Points, in no order, along strands that fork, close into loops and pass close to each other.
Points whose rows are less than 43.7 apart are linked; no others are. Some points are linked to none.
<300>: [ -3  -8  -2   3  11  35  -8 -19   3   4   3 -15 -21   0   9  22 -22  -3
 -24   0  -6   2  -9  -9]
<834>: [  1   4 -12   2 -23  -4  10  12  -9   2  -3 -11  10  -3  -4   4   6   5
   9 -23  30  16  11  13]
<214>: [ 13 -12  -2 -14   1  -1  -6   7   3  -4  11  20   1   1   8  16  -8  14
  13  15   8   2   4   9]
<720>: [  5  -6   5   4  -5 -26 -19  -9  -6   8 -11 -15   6 -22 -14 -31  -5   1
   7   7   7 -18  11  19]
<273>: [ 14  18   9  -3   5  -8   1  -7   7   6  -7   0 -18 -33 -17 -32  -7  -7
   1  -6  27  13  16  -4]
<988>: [  4  -7   3   7   4   0 -13   1   7  -7  -5  21  -1   7   1 -11   8   6
   2  -5  -4  -4  12 -12]
<408>: [ -2  -9  -1   0 -16 -17  16   4  -4  25  -6  -1  28   8   0  20  13   1
  24  23  -7 -11  -2   5]
<355>: [ -5  15   2  -4   9   4   4 -13   4 -16  13 -11 -15 -26   4  15   0  -8
   0 -11  11  19 -12   3]
<682>: [ 14  11   7  -9  -6  -5  15  18   4   4   4  -6  -3  -7 -11  -9   1 -17
  -2  -9  13  15  25   9]
<333>: [-11 -15   8  16  14   6 -24  -8  16  -2  -4  22  -6  20  12 -14  14  19
   2  -1 -23 -15  -7   1]
<200>: [ -3   5 -12   3 -10   1   2  10   0 -12   3   1  12  -5  -4  -4   8   0
  -2 -20  13  20   2   0]
<797>: [ -2   8   0   3   1  10  16  14  15 -16   0   2  -2  -7   2 -11  -6   0
 -13 -16 -11  19   3 -16]
<602>: [ 15   0   6 -12   1  -4  -4  18   7  -5   5  21  -6   0  -2  -2   3   3
   5   5   0  10   5  -6]
<105>: [ -7   4 -16   0 -13 -22  -4   8 -21  -5 -18  10   3   5 -18 -25  19  11
  12 -11  32   0  -1   5]
<241>: [  3 -11   9  -4   8  29  21   8  20 -25  12  21   1  -2  14  11  -6  11
  -6 -14 -30  -1  14  -8]
<631>: [ -5  -1  14   0  -6 -17 -24   5  -2  -3  -9  17   6   8 -11 -28  13  20
  17 -11 -13 -10   4   4]
<511>: [ -3  -3   2  19  -6 -13  -6  -2  11  13 -17  -6  -1   4  -1  -9   4  10
   8  24 -18 -12 -11  -3]
<484>: [  4  -3  -7  14  13   4 -10   2   1 -18  -8  11  -7   3   1 -28  13   4
 -10 -18  -2  -1   8  -8]
<320>: [ -2   4   3  -9   2   2  18  19   8 -12  14  19  10  12   9  18   6  -6
   1  -2 -28  -5 -10  -7]
<298>: [  0  -3   4   5  -4 -15 -15  -2  -4  -3  -5  -7 -13 -16 -20 -33   5   5
   1 -14  32  13  12   7]
<1005>: [  9  -5   9  -1  -9   6   7   4  20  14   1  15   1   0   0  17  -7  -7
  10  18 -23  -9  -7   3]
<48>: [ -6 -10 -11   3  18  28  -2 -12 -12  20   6  14  15  22  31  11  -3   1
 -14  17 -28  -8 -20  -6]
<771>: [ 12 -15  10  14  -5  -2 -22  -7  16  12 -19  -2 -10  -3 -11 -20  -8  10
   4   5 -18 -16  13   2]
<305>: [ -2  -5  -1   3 -19 -17  -8  -1  -8  28  -3 -34  15  -3  -9   5  -5  -1
   0   7  10   0  12  25]
<896>: [ 14 -22  21   3   0   0 -11  -7   9  26  -8   2  -1 -12  -3   3  -1  13
  13  26 -16 -12  17  -3]
<802>: [ -9   3  -3  18   9   8 -13 -10  -1 -11  -4  13 -14  26  23 -14  12  11
  -4  -3 -23 -22 -13   0]
<819>: [ -3   8   0  -5  -2  -7 -15   8 -10  -1  -1  17  -6  -3 -22 -39   9   9
   3 -29  28  10  14  -1]
<412>: [-14  18 -15   3  20   8   2 -21  -6 -20   9   1  -8 -13  14  11  10 -15
  -4 -10   7   6 -10  -4]
<30>: [ -1  15   5 -23  -5  -4  18   8   5  -3  13   4  -5  -5  -8  23 -15 -23
   3  -3   4  14 -10   5]
<85>: [ 10   6   1   3   7  -5   7  -7   8   5  -2  -3 -12   0   2   3  -5 -19
   2  23   1  -6 -29  -4]
<529>: [  5  28  -7   1   5 -18   0 -16  -9   5  -3  -1 -13 -30 -10 -26   7 -11
   9  -8  33   6   2   5]
<804>: [ -5   0  -6 -15   7   9  29  14 -14 -24  15 -22   8  11   2  26  -3 -22
 -13  -3 -11  -5 -22  -6]
<777>: [ -1 -19  -3   0  20  37  15   6  16 -20  18   4   4  -6  17  17 -17   0
 -19 -14 -19  -8  13  -6]
<755>: [  3  -4  -1  15   0  15 -22  -5   1  12  -4 -26 -14  -3  -1   2  -6   4
 -12  -6   0   2  16   8]
<474>: [  0 -24 -17   3  12  33  -1   2   7  -7  14  -2  17   0  17  18  -9   0
 -17  -9 -13   1   9  -4]
<805>: [  9 -29  -2  -9 -20  -9  -3   2 -10  27  -5   2  22   6  -1  14  11  22
  22  21  18  -5  10  12]
<81>: [ -4  15  -9   9  24  10 -10 -13  -2 -26  -1  18 -17   1  12 -28  14  -8
  -5 -17   4  -5  -5 -15]
<723>: [  4 -15   6  -9  -1   1  -5  -2   9  14   8  14   6   1   7  21  -2  13
  20  24 -14  -5  -2   1]
<1046>: [ -3 -18 -17   2   8  22  -4  -7 -12   9  10   8  28  21  27  17   8  11
  -5  13 -25 -10  -2  -5]
<295>: [  8  22  18  -9  -3   0  14  12  -4  -8   2 -14 -14  -9 -19 -20  12 -18
 -12 -30  21  28  14  -7]
<337>: [ -2  23  -4 -17   4  -4   9  -1  -6 -19  18   4  -6 -17   1  10   1  -5
   6 -13  33  20  -8   4]
<377>: [  5 -10  -8  -2  -3  16  -5  -5 -11  22   4   0   5  19   8  24  -7 -13
  -2  28 -12  -8 -17  -6]
<590>: [ -9   6  -5  11  13  22  -1 -17  -1  -9   2  -1 -13  13  22   8  -9  -2
 -14   7 -23 -15 -19 -10]
<351>: [ -9  15 -13   4  -3 -23   2   3 -13  -8  -9  -2   5  17  -7 -18  16  -5
   4  -7  17  -4  -1   4]
<189>: [  5 -27   2  -8 -20 -27  10  -7 -10  32  -8   5  26   5 -15  22  20  16
  26  29   2  -8   7   3]
<989>: [  1  10   5   8   7  18  17  -7  21 -19   1   8 -16   2  10  -2 -15   2
 -18 -16 -16   1   5 -16]
<72>: [  9 -26  22 -13   1  -2 -11  -9   5  18   3  20   5  -9  -3  15  12  28
  23  24 -17  -3  15  -4]
<526>: [-13   2   0  12  16  34   7 -26   4 -14  -4 -11 -26   7  15  20 -13  -8
 -19  -3 -12  -6 -23 -15]
<165>: [-13  20   3 -23   7  -2  27  16   1 -17  16   3   6   2  -6  18 -10 -20
  -8 -17  -2  11 -13   1]
<232>: [ -1  -3  -4   6 -19 -19  -8  10  -7  13  -5 -19  12  -7 -10  -2   6   7
  11  -6  21   4  13  21]
<743>: [  8  -8   2   2  -1   4  -7  -3   1  22  -7   3  -6  13   0   6  -3  -5
  -2  36  -7 -11 -27  -7]
<695>: [  3  23  -1  -3   8 -10  -9  -3 -11 -11  -2  17 -12  -7  -8 -35  14  -2
  -3 -18  19   7   0  -6]
<498>: [ -4  26   1  -8   1  -9  15  10 -17 -13  -5 -14 -10   2 -10  -8  14 -19
  -8 -24  15  11  10 -15]
<262>: [ -6   4 -20  -6   3   9   8   5  -6 -10  13 -11   6   2   7  21  -3  -7
  -4  -4   7   5  -4  -1]
<248>: [  4  -9  21  10   2 -17 -10  -6  11   3 -16  13  -3 -12 -18 -37  -3  16
  10   7 -12 -18  11   7]
<977>: [-11   8  -2  -2  12   9  15   3 -11 -29   9  -5  -4  10   9  12   7 -15
 -17  -2  -6  -9 -23 -11]
<975>: [  8   1  12  -7  -6 -43  17  10  -6  13 -11  -7  13 -10 -26 -25  -3   3
  11  12  27 -10  20   4]
<873>: [ -2 -26   2  12  -6  15 -25  12  15  11   2  -9   6   4  -6  10   7  10
  -1  -6   3  13  10   5]
<466>: [ 11  25  21 -11  -3  -6  23  22   2  12  -3  -8  -1  -4 -14 -23  -2  -8
 -16 -21  14  22  15  -7]
<358>: [  4  -8  -1  22   0   7 -20 -11  13   3 -14 -11 -15  -7  -1 -14   2  -2
  -9   1  -6  -1  10  -4]
<848>: [ -1  -8 -18  -2 -10   3  -2  10  -1  -7   5   1  19   6  10  19   9   9
  -1  -6   9  11   0   0]
<204>: [-11  -4  -1  27  14  22  -3 -23   9  -4 -12  11  -8  16  22  -3  -4  11
 -15   2 -25 -15 -10  -6]
<523>: [  4 -19   1   3 -19 -11   4  14  -3  20   0  -7  17   5 -10  14  14  14
  16  -1  11   7  16   8]
<956>: [ -1   1 -10  -5  -8  -4  -8  -6 -14  24   0 -26  20  12   2  15  -5  -1
  -1  14  -3   4   3  14]
<282>: [-10  -2  -9  15  -8 -17 -20  -9  -1  15 -14  -8   3   6  -4  -9   2   5
   2  18   4  -9 -18   8]
<470>: [-10  -2   1   2 -10 -28 -19   2 -10  -3 -16   4  -3  -4 -20 -30   4   9
   9 -11  30  10  -9  10]
<1069>: [  4 -25 -12   0 -11  -3 -17   4 -14  18   4   7   9   9   5  12  -1  20
   9  24  21  -1   4   5]
<649>: [ -8  21  11  -4   4  -4  10   3   1 -18  -1  -7 -14   8   1   7   3  -9
  -6  -5  -5   1 -21  -5]
<42>: [ -8   5 -15  -7   3  18   8  -6 -16   5   8  -9   9  10  12  26 -13  -4
 -17   2  -9   0  -8   5]
<393>: [ -7  12  -3 -22  -8 -13  15   3 -13  -6  14  -5   3  -5  -1  22  -6 -13
   7 -10  26  15  -6  12]
<332>: [ -8   6   2  -5  -6   4  -3  -3  -8   7   6 -23  16  15  11  22 -17   3
  -6   3 -19   0  -7  12]
<961>: [  5  -7  -8 -10 -11 -12 -12   4  -6   1   7  13   5  -2   9  13 -10  19
  17  11  34   2   4   9]
<690>: [-20  13  -7 -26   9   5  20   1 -15 -19  18 -12   8   4   2  30  -8 -29
 -10  -9   0   0 -22   6]
<230>: [  7  20   9  -7   3 -13   3  -4   5  -4  -3  -3 -15  -5  -3  -4   0 -18
   1   6  12   1 -11  -2]
<439>: [ 11  -1  22  -1  -7 -12  14   8  18  10  -7   0  -1 -12  -8   3 -14  -5
  12  27 -16  -5  -5  -2]
<646>: [  0  16 -19   2  -9 -21  -1  -6 -19   5  -5  -8   5 -17  -9 -25   8  -7
   9  -5  25   5  14  13]
<460>: [ 22   0  16  -5  -8  -6  13  12   8  12   6  -4 -10 -18 -10  -6 -18 -10
  -2   6   5  12  16   8]
<1057>: [-12  -9 -23  -3  -2  12  17   9 -29 -19   8 -18  26  16  14  17   2  -2
 -13 -10  16  -5   8   5]
<902>: [  3  23   8  -5   2   1   3  -3  -3  -9  -3   1 -15 -20  -9 -30   3 -13
  -5 -24  15  18  15 -12]
<574>: [  6  -9  13 -11 -10 -23  17  13   6  17  -8  -4  15  -1  -8   9   2  -8
  23  30  -9  -9  -2   5]
<112>: [ 21   5  21 -12   0   4  11   8  20  -1   9   8 -19 -12  -7   5 -21  -7
  -2  -2   0  11   6  -4]
<872>: [  5 -18   1   2   1  26  -8   2  16   1   2  -1 -14   3  11  25 -15   1
  -9  -1 -14  -1  -6  -3]
<449>: [ -2  -8 -15  -8   6  28   3 -11 -10  30   4   3  11  20  14  22 -15  -9
 -18  16 -29  -4 -24 -10]
<710>: [ -7  20 -14  10  -3 -14  13   7 -12 -17  -4 -15  11  11  -3  -9  18 -13
  -9 -18   1   5  10  -6]
<716>: [  4 -10   6  -5   1  14  -2   7  10  -4   9  -3 -14   8  -5  21 -10 -10
  -5   8  -9   0 -23  -4]
<763>: [  3 -21  18  13  -8   0  -6 -16  12  26 -14  -3  -2   1  -6   1   3  16
   6  27 -31 -15  -3  -4]
<671>: [ -5 -16  13   8   4  -5 -34  -4   5   6 -11  14  -3  10  -4 -14  16  25
  14   1 -17 -14  -1   6]
<634>: [-12  28  -4   3   0  13  34   5  18 -18   6  -1   3 -11   0  -1  -8 -13
  -6 -23 -15   8  -5 -15]
<446>: [-12  20  -1  16  20  14  10 -12  17 -21  -1  19 -22  -1  24  -4  -8   0
 -11 -17 -17  -7  -3  -4]
<1029>: [  7   0 -12   6  -3 -32  -7  -9 -16   9 -17 -16   4 -23 -14 -31   4  -5
  11   8  29 -17   9  13]
<70>: [  3 -23   2   6  -2  11 -34  -4  -2  13  -2 -14  -1  11   4   7  -2  12
  -4   8  -2   2   7   6]
<178>: [ -8  15   8  -6  -7 -30  -4   6 -10  -7  -7   7  11  18  -3 -22  11  15
  13  -3 -10  -2  12   7]
<261>: [  4 -21 -12   1  14  29 -14  -3  -2   2   9  12  17  10  15  27  -1  12
   1   5 -22   0  17  -7]
<793>: [  7   0  12 -12   5  16   8   5  14 -13  11   9 -26  -4   0  11 -12 -15
  -9  -7   1  10 -10  -8]
<518>: [  1 -10  13   7  -4 -23 -11  -5   7   7  -9  -3  11 -30 -25 -44 -13   9
   6   6   0 -20  10   4]
<37>: [-11   9 -11  14 -11 -13 -10   1   0   1  -3  -4  -1   2   3   3   3   6
   4   4   9   5 -10   3]
<899>: [ -8  16  -7   9  23  19  10 -12   0 -42   6   7 -14  -5  18 -12   1  -1
 -10 -14  -7  -8  -2 -12]

How many points has the smallest loop of links through each point below? Write 0 if it is on no loop.
<723> -> 10
<498> -> 10
<671> -> 0
<200> -> 9
<690> -> 0
<899> -> 0

A fork is a point with three links, a tip a point with one. Leave the first point through the second and follow the links. Name the first fork or tip that comes.
<793>; <716> -> <178>
<590>; <526> -> <295>
<295>; <498> -> <902>
<646>; <1029> -> <873>
<1046>; <48> -> <412>
<690>; <804> -> <241>
<634>; <797> -> <214>
